Each row is a point on a tangle of strands that fork and nearly touch. The rows are in no order.
Points whose rows are less than 40.2 apart are linked; no others are. Some points are linked to none.
J555: [  0  74  19  51  14  45  18 -34  11  28   4 -14  -5  34]
J453: [  9   3 -12  14  18 -33  -4  14  -3 -19 -17  -3  13   2]
J262: [ -2  77  17  43  26  27  11 -28   7  13  -8 -11  -7  28]
J151: [  9  19  25  37 -20  41  31   4  25  46  43 -17  -9   3]
J741: [ -9 -20 -11   6  -7 -35 -19  47  28 -21  14  -6   7 -56]
J791: [ 12  21  -7  26  27 -32  -5  12  10 -23 -17  -6  14   3]
J269: [ -3 -23   3  -6 -47  70  35 -21  -4  61  41   1 -24   6]
J720: [ -6 -17   5  -2 -41  49  21  -1   9  37  49  -4 -17 -13]
J113: [-11 -20 -14   3  -9 -18  -4  24  -4  -4  -3  -2   6 -19]
J66: [  0 -12 -14   9   5 -33  -7  25  -4 -13 -11  -4  13 -15]
J386: [ -2 -21 -14  11  -1 -44 -25  44  18 -21   2  -6  12 -50]
J389: [ -8 -34  -2 -22 -54  69  31 -19   3  50  50   6 -22  -4]
J232: [  4  57  20  53   3  52  26 -27  24  37  16 -17  -1  32]
J618: [ -8 -51 -34 -29 -14 -46 -29  15 -19 -29 -20  17  19 -29]
J879: [  4  -6  11 -52  32 -16 -10 -33 -32 -14 -53  19  -3  45]
J315: [  7 -20  10 -67  23 -24 -11 -33 -42 -14 -56  23   1  46]
J979: [-23 -57 -15 -36 -34  -4   1  33  21 -24  38   8  11 -38]
J2: [ 24  -4  -1 -21  36 -56 -30  -2 -21 -46 -36  11  14  11]
J228: [ 22 -13 -11 -12  26 -63 -29  11 -22 -43 -30   9  17  -2]
J989: [  2 -38 -28 -20  -2 -53 -26  13 -28 -29 -25  16  17 -19]
J796: [ -1 -17   1   1 -35  67  43 -35 -28  58  16   0 -15  40]
J597: [-15 -22 -12  -1 -17  -2   5  15 -12   5   0  -1   3 -10]
J532: [-22 -51 -10 -34 -41  15  10  22  18 -11  51   7   5 -31]
J795: [  5  13  16 -43  40  -8 -17 -35 -25 -13 -56  16  -8  42]
J165: [ 10  22  25  36 -24  38  29  10  30  45  56 -13 -14 -14]
J588: [ 18  36  -3  25  42 -39 -19   4  14 -35 -25  -6  13   1]
J17: [-16 -25  -9  -2 -19 -15 -10  39  25 -14  25  -3   2 -49]
J424: [  8  36  19  46  -9  59  34 -25  20  48  24 -16  -4  34]
J660: [  4  76  18  24  45   3  -6 -24   0  -2 -31  -5 -17  22]
J782: [  6 -15 -17  14   7 -48 -22  35   4 -22 -11  -4  15 -30]
J294: [ 11  70  21   9  53 -10 -19 -22  -3  -9 -46  -2 -20  21]
J108: [ 25  17  -6  13  40 -55 -29   9   3 -46 -26  -1  18  -2]
J570: [ -3 -23   0 -13 -49  62  32 -10  17  41  63   3 -21 -15]
J306: [ 12  35  15 -17  47 -19 -26 -23 -11 -22 -51   6  -8  26]
J641: [  0  82  19  33  38  12   3 -25   4   4 -23  -8 -15  23]
J876: [-16 -52 -30 -24 -17 -32 -23  23  -2 -24  -8  11  16 -34]
J815: [ 13  53  12   6  51 -21 -22 -18   1 -24 -41   1  -9  17]
J64: [-19 -31  -6 -15 -37  14   6  25  22  -6  49   0  -1 -38]
J349: [  6  19  21  37 -14  44  31  -8  15  41  26 -18  -3  22]
J147: [-24 -52 -18 -29 -28 -11  -8  29  16 -21  20   9  11 -39]
J751: [-15 -17   3   4 -30  20   9  15   4  20  28  -6  -7 -17]
J7: [ -3  11   5  27  -2  14  19   5   2  14   8 -14   5  15]
J626: [ 19  -2   4 -32  38 -46 -29 -12 -23 -40 -42  12   8  20]
J811: [-11 -14  -1   6 -21  17  13   9 -11  20  12  -8  -2   0]
J784: [ 13 -27 -23 -14  10 -61 -30  16 -26 -35 -26  10  19 -18]
J463: [ -3  16  11   0  -5  65  41 -56 -30  36   2   2 -14  64]
J572: [ 18  47   4  15  48 -35 -22  -7   7 -35 -34   0   5   7]
J77: [ -1 -21   4  -3 -41  73  42 -30 -18  65  26   0 -20  28]
J950: [  9  16   7 -23  40 -16 -11 -24 -16 -23 -42   9  -4  31]
J753: [ -7 -12   7   5 -35  38  18   4   4  35  38  -8 -13  -8]
J933: [-23 -56 -23 -29 -25 -19 -15  23   5 -21   3  10  15 -34]
J80: [-20 -26  -3  -9 -29   3  -2  28  18  -4  33  -2   0 -38]

A fork is a point with three links. Follow the links from the first point to the second and name the forks in between, in order.
J64; J113 -> J66
J386; J108 -> J66, J588
J879; J660 -> J815
J641; J453 -> J815, J588
J108; J294 -> J588, J815
J572; J741 -> J588, J66

A fork is a point with three links, a tip a point with one. Leave the first point through the second and follow the links. Name the first fork or tip that comes.
J570; J720 -> J66
J232; J424 -> J165
J879; J795 -> J815
J933; J876 -> J626
J389; J269 -> J796

Name the points in between on the shortest way along the links from the first point to the second, in order.
J795; J815 -> J950, J306
J791; J294 -> J588, J572, J815
J228; J979 -> J784, J989, J618, J876, J933, J147
J741; J64 -> J17, J80
J66; J753 -> J113, J597, J811, J751
